Points on a hilly landscape, in no order, each with its height.
A climber steps from a point to the highest of its 2 nearest points, and stops where none of them is higher. Distance is the straight distance between rows; heights are no part of it.
<212> height 28.3: [ -7 -17  11  10  22  -4   8  12  -8   8 -22   8  20  19  -9   2   2 -27
  -1  16   2  21 -14]
<1918> height 56.5: [  8  -9 -13  17   1  -2  -4   2  -3  -2   9  -2   5  -7  23 -18 -11   9
  18   2  12  -2  32]
<1794> height 26.2: [ -8 -14 -10   4  15  10   2  18 -11  22 -16 -13  43  23   9  -8 -11  -5
  11  15  -7  -1  -7]
<835> height 76.6: [ -9  17 -21  14 -16   6 -10 -17  -7  27 -17   6   3   9 -26  -1   8 -16
  26   4  15 -13  -6]
<1424> height 8.9: [ -7  12  -7  23 -24 -21  -6 -10   3  -5  22  -5  -7   4   1  -4   1 -16
  18  14  18 -15   7]
<1160> height 62.2: [-18  -5 -21 -13  -3  -3   7  10  -7   8  -5  -3  15   1 -16  23  12   3
   7 -10  -4 -20 -45]
<1104> height 58.6: [-10  13  -7  13  -3  17  13   3  -6  25   6  -3  30  23 -12   5  18 -37
   3  18  -4  12  13]
<541> height 38.7: [  0  -2 -20  -7  12   9  -6   8 -14   8  -3 -23  16  36  -3  -4   9  20
  17  24 -16  -7 -14]
<1990> height 69.0: [  3 -10  19  -7  20 -12   3   3   5   1 -13   2  -2  29  15  -2  -7  21
  -1  11   5  10   9]
<647> height 41.4: [ 17  -4 -11  -7   2  11  -9 -10  -5 -28  16   4 -13 -12   9   3  21  17
  -3 -20  -8 -19  -8]
<1415> height 71.2: [ -1  -7  -8  20  -8   8  -5  13 -14  27  22 -20  13  21  13 -10 -14  -4
  16  12  10  -8 -16]
<384> height 63.6: [ -4  -2  -1  -3  -8  -9 -15  -3  31   2 -23  14 -11  27   3   8 -17  20
 -10   7   5  -1  -9]
<579> height 22.6: [ -1   2  14 -16   1  20   7   4   7 -25  -2  -9 -37  -4  11  -2  26  31
  -6 -25 -18  11  -2]
<1462> height 48.6: [ -8  -1  -6   8 -16  -5 -16  -7 -17  -8  -6  -6   9   9 -14  -5   7 -33
  12  12   7 -12 -29]
<1723> height 65.9: [ 15 -11  19 -30  -3   3 -22 -11  -1  13 -28  -2 -16  21   5 -19 -13  10
  -1  -9   4   8 -16]
<1780> height 14.4: [  3   5   1   5 -38 -14  -4 -30  12  -1   7  -2 -20   1 -12   6  11   0
 -11 -21  -3 -10 -20]
<26> height 61.0: [-16  -2  -7   2   3  -7  19  -5  13   0 -23  21  17   5  -3   8   1  35
  -6  -6  -2  -4  -7]
<2029> height 66.7: [ -8   9 -10  14  -9 -13  -9  -1  17   5 -10  19  12 -20   4  -7 -19  -4
   5   3  14 -13   8]
<831> height 68.9: [ 12  22  21  -8   9 -23  11 -20  13  -4   0  23  15  -9  -2  -3 -17  -2
 -20  12  13 -18   5]
<1348> height 72.0: [-17   3  -7  -6  34  -4   5  15 -10 -14 -12   1  16 -12 -11  16  26 -42
   2  15   1  -2 -16]
<1817> height 36.3: [ -5   4  -8  -6   6   7 -12   9 -11   3   0 -33  13  50 -13  -1   3   0
   0  33 -24  -1 -23]
<189> height 58.2: [-22  -3  15   1  -6 -18  11   0  -6  -3 -24  -4  -8 -14  -8   0  17  23
  13 -17  -6  27 -12]
<1181> height 34.2: [ -4   3  -7  -1  -7  17 -25  10  -1   9  -8 -27  16  35 -19  -5 -18 -14
 -13  21 -13  -3 -33]
<1714> height 49.1: [  1   2  21   2  28   4   4  -9 -21  12  13   2   7   9   0  -3   1 -19
 -22  -3  -6  -4  -2]
<1037> height 34.1: [-10 -23   7 -29  -9 -12   1   9  -7  -2  -6 -15  -7  -5   5  10   9  -3
  -4 -21 -14  15 -24]
<742> height 67.0: [  7 -22   4 -25 -20   8   5   6   8 -13 -13 -13 -16  15  25  -8 -10  13
   3 -11   2  18  16]
<1025> height 11.8: [ -2  18  23   0 -29 -17   8 -18  31 -14   0  11 -26   9   3  -5   1  19
  -5   1  17   1   7]
<430> height 74.1: [  6   2  -6  15   4  -6 -13  -7   8  -9 -17   1 -15  22   2  -4  -7  19
   9  18   6  16  33]
<285> height 12.9: [  3 -10  12  -4 -25  -1  18 -20  21  -4   7   9 -26  27  -8  22  11   6
 -16  -2  -2  20   8]
<982> height 62.0: [ 12  11   2   1 -21  12  37   3   0 -31   1  24  13 -15   3 -13 -24  22
 -20 -24   0 -15  31]
<1276> height 23.5: [ -5 -10  -9   8  17  -7  22  13   5   3  10   5  32   8  11   7   4   2
   2  19   0  -6  15]
<1362> height 71.8: [  9  -7   6   0   8  -2   3  -3  11   1 -14  11  -8  25  15  -5 -21  21
   1   9  17  12  36]
<1708> height 32.8: [ 16  21  10   8  25   0   7   9   4  -6  -2   8  25 -34 -14  -3   2  -7
  -2  29 -24   8  14]
<416> height 27.8: [  0 -17   5 -25  18  21   9  14  -1  -1 -11   5  -7  -9  18   5   2  24
  -2 -25  -6  18   9]
<1522> height 51.6: [ -5  -1 -15  17 -10 -25  18  -7  -3  -9 -11   1  25  -3   4 -13  14  -9
  24  15  14   4  25]
<356> height 29.2: [-11  -2  -3  -7  29  16   7  12  -6   2 -10   2 -13 -17   5  14  -3  23
  -3 -11  -6  18  27]
<1166> height 73.6: [  5   5   1 -20  -7   5  -7 -16  20  12 -10  -5 -21  15  -3   6  -2  20
 -11 -26  -4 -16 -22]
<1303> height 53.6: [ 23  -1 -16  15  -2   2   0  -3   0   2  15   6  19 -17  10 -11 -15 -20
   6  12  12  -7  40]
<1339> height 69.2: [ 17   3  10 -34 -16  10 -12 -22  13  10 -32  -2 -22   6   1 -18   2  24
   1 -25  -2   2 -22]
<392> height 82.1: [ -4  27  -6  19 -13  -1  -9  -1  33   1  -1  20  -9 -23  -6  -3 -21  19
  -6   2  15 -15   7]
<946> height 80.1: [  3  -7  15   5  -3  15 -15  -9 -10  35   1  -1   3  17   1  -9 -26 -15
 -10  -9  11  -2  -7]
<232> height 5.8: [ 13   7   6  31  -2 -10   2  20  20   4  27 -10  22 -15   5 -18 -18 -19
  -9  30  -5   4  20]
<1344> height 32.6: [  0   5 -13   2   2  16 -35  13   5   6  -4 -11  -4  22 -18   3  -9  -3
  -7  20 -18  -8 -33]
<1209> height 56.6: [  0  -8 -23 -17 -21 -13 -11 -12 -29  -8  -3 -27  -4   9  -8  -2   7 -10
  28   7  -5  -6   6]
<80> height 40.0: [  4  17  56   0  20   6   2  -3 -14  10   5  -2  -9  -8   4 -22   2  -9
  -4  -8  24   2 -13]
<651> height 61.8: [-18  12  -6  18   3  10  11  -2  -8  23  14  -9  13  24 -13  12  12 -22
  -5  12  -1  -6  -9]
<1691> height 66.0: [-16   6  -1  -9  -1 -13 -14 -11  -6  24  -8 -22   8  12   7  -5 -16   6
  -3  -7  -2 -18   7]
<1766> height 26.1: [-14  15   9 -15  10   6  -5   6  -8  11  15  -6 -41   4   6  17   5  -7
  10 -10  23   0  12]
<1725> height 44.0: [ 19   1  -8   3  -9   7  13 -22  -5 -29  10  19  -9 -17 -11   3  18  13
  -9 -15  -8  -6   9]
<403> height 67.8: [ 12   0  -2  13 -16  13  19 -12   3  10  21   6   3  -6   9 -13  -6  26
  -3 -14   5   3  24]
<1244> height 79.5: [ 17  15   8  -7  -5  20   8 -29  28  29   2   5 -18  16  -2   1   9   8
 -19 -36   2 -15 -18]
<663> height 49.5: [  2 -12   1   1 -13 -14 -24  -5  -4 -15   1  11 -17  -3   0   0   8 -27
  10   1  10  -3 -27]
<33> height 57.1: [ 20   6  18 -13  16  11   8 -10   4 -20   8   8  -6 -13  23 -16  -2  27
 -17 -12  -7  -8  27]
<287> height 71.4: [  2 -24 -32 -11  -7   8  -7  17 -29 -12  -3 -24 -15  -5  -1   6   3   2
  27 -10  -2  16  21]
<1271> height 80.0: [ 23   5  22   9  -4 -12  15 -28  -5  -9   4  15  -2   8  -7 -16   4  12
   3  14  11  14  18]
<449> height 59.0: [-25 -10   5   1 -15 -14  24  -4  15   0 -17   5   5   5  -7  13   8  26
  -5 -11  -6  18 -11]
<224> height 26.7: [  0 -12 -25 -13 -18  -2 -12  -4 -19  11 -23 -17  32   7 -13  -9 -12 -41
  14  10  -2  -1  -3]
<27> height 7.8: [-13   9  -3  18 -12 -16  -1  11  11  -3  20 -11   9   4   3   3  -2 -26
   5  24   5 -11  -1]
<795> height 52.0: [ 15   9  10  16  21   9  -8 -16 -16  10  19  -1   0   1  -1 -12   4  -4
 -18  12 -23  -1  12]
<1052> height 26.0: [  5 -22  14 -22  13   8  12  22   7 -16  -8   8 -20  -3  19   7  12   8
   2  -9  -1  29   1]
<1027> height 74.2: [  2  -2  15  -3   5  -5   5   3  20  10   4  16  -7   9  -3  13 -18 -12
 -23  11   5  14   6]
<696> height 38.6: [ 12  -8  -2 -14  -6   7  -9  -4  -6 -13  17   5 -16   2  17  -6  20  18
  12 -10   7 -20 -21]
<871> height 75.6: [  9  15  -1   4   6  -1  21   7  17 -14  14  12  12 -25  -3  18 -24   9
 -16  13  -2  -8  28]
<390> height 57.6: [-22 -16 -12 -22  -4  -2   4  15 -23   8  -4 -19  19   4 -21  17   2 -12
   6  -3  -6  -7 -47]
<1086> height 21.2: [ -1   1  12 -13  16   6  -2   3   7 -13   5  -2 -36  11   1  13  29  28
  -1 -10 -13   8 -12]
<658> height 36.0: [  4  27  32   6  24  -3  -5  -9  -9   8  -2  10 -15 -28 -10  -9  10  16
   1 -11   1   6   3]
<491> height 27.7: [  7 -11 -24   2 -13   8 -23  -6 -19  24 -17  -6  24  13  -3 -19 -24 -19
  18   8   6  -9   1]
<1928> height 69.1: [  4  12   7   4  -4 -20   1   3  19  -1   6  16  15 -34  10 -11 -24  -6
  -2   0  23 -10  13]
<533> height 82.8: [-10  -1   9  18  10  16  -9   4  -2  29 -11   0  25  13   0  -8 -30 -23
 -20   1   0  -6  -7]
<657> height 37.7: [ -4 -20  23 -21  13 -24   1   3 -11 -13 -20   4  -2  -5   6  -2  18  -7
   1 -12  -4  22 -25]
<1270> height 52.1: [  0  -5 -14 -19 -21 -15 -16 -15 -25  -2  -3 -16  -6  16 -12  -6  -2 -16
  16   1  11 -12 -26]
<2035> height 52.9: [ -9 -19 -13 -17   8  13  -5  23 -24   5   7 -27  22   9  -9  10  -3 -23
  -5   5 -20  -1 -40]
<985> height 50.2: [ -1  17 -28  21  -7  17  15   2  -2   5  10  15  18 -32 -14   8  -2   4
  13   2   9  -8  26]
<442> height 24.0: [ 12 -12   7 -23 -16   1 -12 -27 -11  -2 -16   1 -27   7  -1  -3   8  -2
  -2 -20  -5  18   8]
<1172> height 15.4: [ -2   5  -3   8 -26 -15 -11 -28  10  10 -13   2  -5 -14 -23   0   6   3
  -5 -30 -12 -10 -29]
<868> height 45.4: [  9  -8 -30  18 -14  24   8  -3 -10 -27  -2  22   1 -14 -13   6   8  16
  -3 -11 -13   2  13]
<406> height 76.7: [ 14   2  10  22   4  -2  -7 -19   5   1   4  11 -16  17  -5  -6   6  19
   0  14  -5  14  20]
<1148> height 30.5: [ -7   2  -5  -1  28  13 -12   5  -6  -1   4  -4 -16 -13   0   8   6  11
  -3  -2 -16   0  16]
<342> height 21.8: [-12 -10 -26   6   5   0  24   6   2 -22   5   6  29  -9  10  14  12  10
   0   7 -10 -10  13]
<526> height 54.6: [  2 -21  -1 -12   5 -17 -22  19 -11 -20  -8  -4  -9   2   2   2   4 -26
  10   7   9   2 -32]
<1957> height 63.3: [ -9   3  -1  24 -28   4  34   6   6 -26  -3  22   5  -9  -6 -13 -19  19
 -16 -23  -6   1  21]
<670> height 76.3: [ -8  -6  13  15 -16  16 -10   5 -16  26  10 -26   2  29  -2  -8 -23  -9
   2   0  13  -4 -25]
<190> height 62.1: [ 23   1  26   1   1 -11  -4  15  -2  -6  27  -2 -12 -30   3  -6 -10 -31
  -8   2  12  18  12]
<1943> height 65.6: [  4  -5   2  -4   7  14 -13 -13 -37  15   0 -13   6   7 -11  -4   2 -10
  -2 -21   2 -17 -35]
<2046> height 61.3: [ -5 -22 -16 -10 -12  -7 -15   0  12 -12 -12  -1  -5  -5   4  10 -14   1
 -13 -10 -18   9  -3]
<260> height 13.5: [  2   5  -7  -1 -23   2  15 -25  19  -6   4  14 -26  10 -18  22  18   9
 -11 -24   1  -2  -5]
<879> height 66.4: [ -8  -3 -24  15 -20   9  -1   0  -9  19  21 -16   2  23   0   7  -3   8
  19   8   4 -15 -10]
<833> height 27.3: [ -9  -9   0   3   5  -7   5   5   0  18 -31  -7  37  29  -6  -3   1 -13
   3  19 -12  13 -16]
<450> height 58.9: [  7  15   4   0  13  14   8  -5   7 -11   0  13   2 -12  18 -14 -14  40
 -11 -16   6 -18  29]
<286> height 24.3: [  7 -18  12 -14   1  10  11  14  16 -40  -2   7 -20  -4  22  -4  10  19
  -7 -11  -9  18  -2]
<1941> height 24.1: [-12   7   4   3   5   3  -2   8  -2  12  28  -8 -23  18   5  20  -6 -21
   1   8  22  -4   8]
<1764> height 46.3: [ 11   2  43 -15  24   3   6  -9 -14   7  20  -3   1   0  12  -6  -3 -20
 -30 -13  -6  -4  -2]
<1139> height 78.8: [  4  16 -11   0   0  21  16   7  10  -2  22  13 -10 -28  -4  21 -19   9
 -15  -9   2 -10  30]
<519> height 21.5: [  3   5   7  -8 -22  16  -3 -10  15 -23  -3  -1 -19 -18  19 -19  -3  21
 -17 -32  -5 -11  10]
<188> height 29.7: [  6  -8   2  13  26   6   0  29   8   2 -12   9  26  -5  -8  -2   6 -42
  -4  22 -10  21  -8]
<969> height 28.7: [ 11 -12 -18  10   1  13 -26  11 -16  18 -18 -12  19   2   4 -30  -9  -7
  33   8   3   1   0]
<128> height 46.4: [ -8  11   7   2  11 -33  17   7  11 -12  -6   4  14 -13  -9   7   9 -27
   4  28   7   5   4]
<1666> height 75.3: [ -2   3  -6   4  15  -9   4  -6 -15 -15   4  11  -5  -6 -17  14  41  -3
  14   4  -3  -5 -24]
<2000> height 16.4: [ -3   9   0  11   0 -11  -6 -19  13   9  -2   4   1 -15 -18  -1  13   9
 -18 -24 -25 -15 -35]
<1858> height 26.5: [ -1 -23 -42 -18 -20 -14 -17  14   5 -20 -31  -8  15  -5  -2  -3 -15 -12
  13   9  -2   3   6]
<1113> height 61.1: [-10   7 -33  -3 -25   2  -4  -6 -15   4   6 -32   2  15  -9   7   8  -4
  21  10 -10  -9   6]
<1972> height 33.8: [  8  34  16  15  18  -2   8   0   3  -8  -2   7  12 -40 -21   0   1  19
  -3  18 -23   9  13]
<52> height 73.7: [ -7  -2   4  21   1   3  11  18  22  15   4  25  -3 -16 -21  19  -7  -4
  -1  15   4  31  -8]
<206> height 48.5: [ -9   0 -32  14 -10  19  18   2  -4   4  19  12  15 -29  -3  17   4  12
   2 -17   0 -14   9]
<513> height 24.9: [  1 -20  -9   8  10  -2  16  15  -1  17   1   9  32  14  18  -1  -9   9
  11   6   6   4   5]
<1758> height 27.0: [  1  -6  15 -15  10   1 -17  -5 -20   1   0 -15 -22  31 -10   2   6  -2
  -5   0   0  -1 -28]
<648> height 24.2: [ -7 -25 -32  -8   2 -15  -7  29  12 -18 -39  -7  15  -7   8   0 -12   3
  21   9   1   8  -2]
<1358> height 71.0: [  8 -17  10 -27  -7   7  -2  11   3  11   0 -10 -18  13  31  -8  -6   6
  11  -9  14  12  13]
<1146> height 51.7: [ 18  15 -18  20  -8  14   4   3   9   1  16  15  14 -23 -11   3 -16 -13
   6  23   2   3  35]
<1250> height 10.2: [-12  16   6  -1 -19 -22  -8 -11   5  -4  13  -3 -19   2   7   0   6  -4
  11  -2  31 -21 -12]
<844> height 55.5: [ -7  -4  -7 -16   8  18 -18  11 -31  -8  -2 -33  30  11 -12 -11  -6 -20
  -2   9 -11 -19 -47]
<64> height 17.5: [ -2   4 -10  16   4  -3  -7 -18   8   5  -1   0   7  -1 -10   4   9  17
 -18  -7 -28  -8 -15]
<414> height 43.4: [  5  15  45 -20   6   2   9 -14  -5   6  18   1  -8   2  17 -11   2 -22
 -22 -14  16 -13 -10]
<716> height 71.5: [  5  13  20 -17   2  -6  18 -16  19   3   3  20  -5  -2  -3  11  -7   1
 -25  -1   7   3   9]
<1540> height 34.9: [ -4 -10  10  -3  18 -21 -10  14   7 -21   5 -12 -11   3  19   1  -1  -2
  -4   7  -4   2  -4]
<492> height 12.3: [ -2   4  21   5 -23 -17  27 -10  22 -20  10   5 -25  18  -6  11   3  13
 -10  13   4  21  16]
<1236> height 34.7: [  8  23  22  11  11  -7   8  -4   1 -10  -6  15  -3 -44 -13 -10  -5  18
  -2   0  -2  13  19]
<850> height 17.2: [  8   6  11 -19  -1  20  17   6  15 -13  33  -4 -25  -4  22  11   2   4
  -5  -4  20  -4  22]
<252> height 43.2: [-14  16  11   3  29 -27  -4  24  16 -13 -14  -8   6 -12  -3  -5  11 -34
   7  27  10   3   3]
<1381> height 31.3: [ -1 -25  14 -37  -8  -1 -11   8  -3  -1   3 -24 -15  17   2   9  -9 -15
 -17 -11 -15  17 -30]
<897> height 58.5: [  8 -24  -6   0 -14   2 -19   2   5  -2   6   4  -2  -9   5  -2  -5  -8
 -12 -13 -19  10 -20]
<2007> height 60.9: [-15 -11   0  10  -3  -4   2   1 -11  -9 -17  -6  -7 -15 -14  -2  12  15
   9  -7 -17  34   3]
<1637> height 65.7: [-10  10   8  24  -2   2  10  -3  -2  19  19   2   7   4 -14   6  13  -4
  -3   7   2  -4 -23]
<226> height 80.3: [-17  -4  -6  18   3  12  -3  17  10  30  -6   2  27   6  -3   1 -18 -32
 -10  13  -4   3  -8]
<700> height 18.7: [ -8  -3   7  -9 -11  10  10   9   7 -12  24 -18 -15  -4  30   1   2  19
  -3 -17   0   2  17]
<249> height 59.5: [  0   4 -23   8   6  10 -18  -4  -4   7   4  -1   3  -8  17 -12 -12  19
   7  -7   5 -21  24]
<1674> height 11.2: [ -3  15  16  -5 -24 -19  14 -11  24 -17  11  15 -11 -15   6  -3   6   8
   9  -2  28 -14  -8]
<1065> height 25.3: [ 12  -8   7 -25   0  -4 -18 -24 -23   2  -7 -11 -19  22 -11   0  11  -6
  -9 -13 -17   1 -13]
<1090> height 86.5: [ -4  14  10   0  26 -11   9   4  -7 -19  12  10   1  -6 -17  21  33 -25
  -2  17   2  -5 -17]
<1899> height 46.8: [-12  14  -7  -2   8 -14   2 -16 -10   0  -2   6   5   5  -2  -1   8 -25
   7  12  16 -18  15]
<818> height 46.5: [ -6  -4 -37  14 -12  32   8   9   1 -14   3  11  -7 -14 -12  19   4  20
  -4 -24 -13  -9   7]
<1165> height 70.4: [ -4  -5  19 -16   4  19  -3  -9 -34  23   7 -14   6  13   8  -1   3  -9
  -3 -31  13 -14 -23]
<1706> height 60.7: [  1   1  -5  -2   8  16 -19  -7 -28   5  -6 -21  20  17 -15 -10   6 -15
  -9  -5 -16 -25 -41]
<1451> height 71.3: [ 12   6   9  -8 -21  22  19 -19   6  18  16   6  -8  -3  11  -7  12  13
  -3 -23  14  -1   4]
<1968> height 31.2: [ 14  16   4  12  21   8   6  25  12  -3  11  10  27 -20 -15   7   1 -38
  -8  33 -12   8   4]
<2027> height 65.0: [-10 -24 -14  -2   3  -5   2  14 -16  -6  -3 -18  -7  -9  -7  10  13  -3
  15  -7 -19  28   6]
<1889> height 21.3: [  8   2  -1   7   6  12   9 -11   1  16  29   6 -12  33  -6  22   5   0
 -14   8  -7   1   3]
<198> height 35.0: [ 15 -27  -7 -18  -6   5  -7  14  -8  -5  18  -6   6   4  29  -5  -1  17
  15  -9   3  -8 -25]
<1317> height 23.3: [ 11  -6   8  -2 -15  -4   0 -25  -5  -8  -4   6 -23 -11  -6  -4  -2  -8
  -8 -15  -3  19  32]
<1935> height 84.9: [  0  30   3   9 -17   3   3 -17  15   6   3  15 -10 -28  -5  -8 -11  20
  -2 -22  16 -20  15]
<1926> height 80.4: [-12  23  -5  14  -5   3  -5  -9 -24  18 -13  -4  11  -1 -19  -8  22 -31
  28   9  12   1   2]
<962> height 76.9: [-13  -7  12  12   3  -1   1  17  17  20   2  15   2   8  -5  15 -16 -23
 -16   9   4  22 -14]
<1002> height 60.4: [  4  19  -9  16   3  12  17   2   4 -23  -2  20  15 -15   1 -15 -19  38
 -10  -9  -4 -22  28]
<1648> height 20.5: [ -3 -16 -27   2   4   4   6   1   0 -27   8   5  22  -5   4  15  10   6
 -18  -1 -25 -10   1]
<1410> height 32.4: [ -1   8   0   2  21  -6 -10   2  10 -13  12   0 -10   5   7   6   6  12
 -14  14 -10  -9   3]
<652> height 37.5: [  4  23  41  -6  17   0   2 -12  -6  15   8   3 -25  -4  -7  -5  15   4
  -3 -12   6   4   0]
<1911> height 30.9: [  7  -9 -24  -4   5  10 -38   2  12   0 -19   7   5   8  -5   0 -16  -9
  -9  12 -16 -12 -13]
<376> height 61.9: [ -9  -3   0  -6  28 -13 -15  18  -9 -24 -13   3   2  -5   2   7  14 -32
  11   9   9  -6 -26]
<75> height 38.8: [-19   0   6  -3  16 -39 -12  26  15 -20  -9 -18  -6 -16  13   1  -5 -21
   0  11   7  -2   1]
<720> height 29.1: [  5 -19  15 -15  11  15 -16  12 -14   4  11 -15 -18  16   6   9  -2 -11
 -15 -10 -15   4 -26]
<69> height 32.1: [ 24 -37 -24 -12  -2   8 -16  17 -11  -6   2  -2   6  -5  15  -8  -9   8
  22   3   2   1 -13]
<1777> height 22.7: [  5   9  10   0  -2   8  10  -2   7  11  37   3 -21  31   4  20   1 -10
 -10  13  17 -10   3]
<1042> height 43.7: [-11   0  20  -2   5 -36  39   2   5 -11   5  10  19  -7 -10  16   9  -5
  -7  15   6  15  -8]
<1885> height 54.0: [  0 -11 -28  10  -8  -6   5  -3 -14   4  -7   0  24   6   1  -3  16 -20
  26  13   3   5  11]
<924> height 67.9: [  9   6  11  35  13  -3 -21  21   2   8  -3  -7   0   1   3 -26  -5 -18
  19  28  21  12  10]
<2031> height 18.8: [ -2 -10 -14   3  -6  -2   9 -16  -7 -11   7  -9  10   5 -10  13  25  13
 -17  -7 -34  -6 -10]
<149> height 54.8: [ 22   2   8  10  23   8  -1 -12  -7 -11  14   4  -3  -6   8 -12   0  24
 -24   0 -23  -1  27]
<1489> height 21.1: [-29 -11 -18   7 -15 -10  24  14   5   5  -8  -8  20  -9   9  10  -8  15
  12  -7   3   8  11]
<1827> height 30.0: [ 18 -20 -29  -5   4  14 -31  10 -13   4 -16  -5  11   2  -1 -19 -11  13
  25  17  -1  -4 -13]
<2054> height 6.7: [ -2  11   3  27  -3 -19  -5  17  17  -2  24 -21  14  -4   5 -11  -2 -41
 -12  29  -8  -3   8]
<158> height 79.6: [  3  14   3  29 -10  -2  -3   6  29   0  10  19 -10 -13 -11   2  -5  23
  -2   8   2   1  -5]
<1374> height 22.8: [ 13   5   7 -10 -25   6   6 -22  17 -16  -6  18 -19 -19  -5  -5 -18  -7
 -21 -12   5  13  36]
<48> height 74.9: [  3  14  14 -13 -17  20  20 -27  16  26  -6   3 -19  -7   5  -4  10  12
  -8 -33   6  -2  -8]
<225> height 78.4: [ -5   0  10 -36  -3   6  -4   2 -17  18  -2 -20 -10   6  12  -3  -4   6
   9 -24   8 -10 -21]
<1487> height 76.2: [ 15  10  23  13  14 -21  -2 -18 -10  -3  -8  15   2   3 -13 -15   6 -11
   3  22  11  10  11]
<1319> height 78.0: [  2  -3  -2  12  15  -4 -14  12 -19  -3   7 -12  -1  -9   5  -9   8 -32
  15   8   8   3   7]
<816> height 28.9: [  7 -19 -33 -14 -12  -4 -35  17   6 -15 -22  -9  11   4  -9  -1 -13 -16
   9  21 -16   4 -16]
<746> height 65.3: [  0  -1   4  21 -22   7  22  -1  -2 -12  11   2   4 -15  -2 -11  -1  27
  -5 -20 -14  12  20]
<2026> height 73.5: [  9   5 -13  11  -7  10  -3 -16  -1  25  -8  18 -10  10 -23  11   8   1
  10  -8  14 -13 -17]
<1792> height 78.9: [  6 -23  -9 -23   5  11  -6  13 -24   5   3 -16 -12   1  13   4  -6   0
  18 -17   4  11  16]
<621> height 62.8: [-14   6 -15  -2  -5  -2  -7 -11   8  16 -10 -10   0  12  13  -2 -24  17
  -5  -8   5 -19  24]
<1438> height 20.2: [-12  -7   3 -11 -21  11   9  16  10 -32   7 -16 -11 -12  37 -16  -5  27
  -6 -27  -9 -13   5]
<1995> height 65.8: [-13  -1   6  -6   9 -22  -5   9  26  -2 -19   0  -3  24  18   8 -20  21
 -10  11   4   0   5]
<338> height 76.5: [ -1  18   1  24   3   8   4  11  15   9   2  26  -9 -29 -24  11   8  11
  12  13   6  12  -9]
<1062> height 43.8: [-17  20 -11  -1  13  -8  -4  -3  -1   7 -13  -5  10  15  -1   1  13  -5
  16  23   3 -16  12]
<1565> height 63.4: [  8 -12  13 -11 -16   1 -26  -6  20   3 -18  10 -21  20   1  -4 -19  10
 -10   0  -6  15 -11]
<1639> height 41.1: [ -7  12 -22  -2   9   8  -4   2  -9  16 -13 -12  17  29  -2   3  10  15
  27  22   6 -15  -4]
<1253> height 22.5: [-18 -22 -19  -1   7 -13   8  26   7  -9 -28  -1  16 -13  11   8 -12   6
  13  -3   8  11  10]
<1513> height 68.4: [ 11   5  19  -1  19  -6  -8   6 -16  -7  16   3  -7 -26  10 -12   0 -28
   0  -5  13  -1   8]
<1289> height 63.5: [-14   4  -6  11  10  -6  12  -8   2   3 -17  -4  16  18   4   0   8  35
   0   6 -13  -3  15]
<811> height 72.3: [  9  19  18  -8   8 -16  21   2  11  -2   4  14  18 -36   6   6 -28   4
  -9   4  15 -16  17]
<268> height 66.1: [-12  -8  12   4  15 -11  13  -1  -5   5 -20  -6   0  21   5   1   2  39
   1  -2 -10  23  18]
<1402> height 19.8: [-10   5   4  -5  13   0  -1   6  -2   1   5 -18 -19  20  -7  18  23  31
   3  -2 -17  -2 -21]
<423> height 81.5: [  3  25  -2  -2  -1  12  11  -1   8   3  15  19  -5 -45  -3   8 -16  16
 -11 -20   9 -13  16]
<798> height 86.6: [  1  17  -3  20  10  10 -11   5 -20  10  10  -6   1 -10 -11 -10  18 -30
  21  15   2   6  15]
<1404> height 72.4: [ 16   8  20  28  17 -13  -7   0  -5   9  -3   9   7  -8  -1 -34   2   2
  16  25   5  13  14]
<24> height 22.3: [ 10   1   8 -17 -23  11 -13 -19  27  -7  -4  10 -29  -9  17  -9 -11  -4
 -17 -21   6  -6  18]
<20> height 41.0: [ -9 -18  22 -12   2 -33  24   0   6  -8  -9   8   9   8   8   8  13  -4
   1   2   5  18 -14]
<421> height 64.1: [ -9 -21  -4 -17 -22  -3   0   8  21 -11 -14  -5 -14   5  16   6 -20   4
 -10 -15  -3  18  19]
<606> height 56.3: [ -2   3 -30  14   1  21  12   5 -14  23  -1   9  37   8  -6   1  19 -19
  22  15  -3  10  14]
<1064> height 69.9: [  5  17   1  20  -9  -1  16 -15   3  12  19  16  -9   3 -27  12  23   9
   7   0  10  -6 -18]
<1862> height 49.6: [ -4  17  -2  10  -6 -27  20 -13  -5 -11  -2   4   8 -10  -3  -7   8  -3
  14  11  20  -5  24]
<359> height 68.1: [-13   0 -14  -7   1  -8   2  -6 -10   0   2   1  -1  -4  -6  19  20  -2
  10 -11   2 -14 -21]
<1335> height 28.4: [-11  12   7 -10  38   7 -10   6 -19   8   7 -11 -28  -3   3  12  10  -6
   6  -3   4  -7  11]
<1197> height 55.7: [ 14 -23  -9   2   5   6 -23   6  -1  -2   7  12   6 -26  12  -4  -9 -20
  -8  -9  -8   3  -1]
<275> height 57.9: [ 28 -11  11   1  -4   2  -7   9  12 -10  23  15  -5 -43  13  -7 -15 -16
 -12  -5  -2  13   9]
<344> height 71.1: [-15   1   5 -29   1 -12  -2  -6 -12  11 -11 -19  -8  14  13  -1  -4  19
   9 -11   3  -4   0]

For each start below, name the point where the climber stops.
<1462> => <533>
<816> => <798>
<1899> => <798>
<1172> => <1244>
<449> => <1271>
<696> => <225>
<212> => <1244>
<232> => <1244>
<1764> => <1244>
<700> => <128>
<1758> => <128>
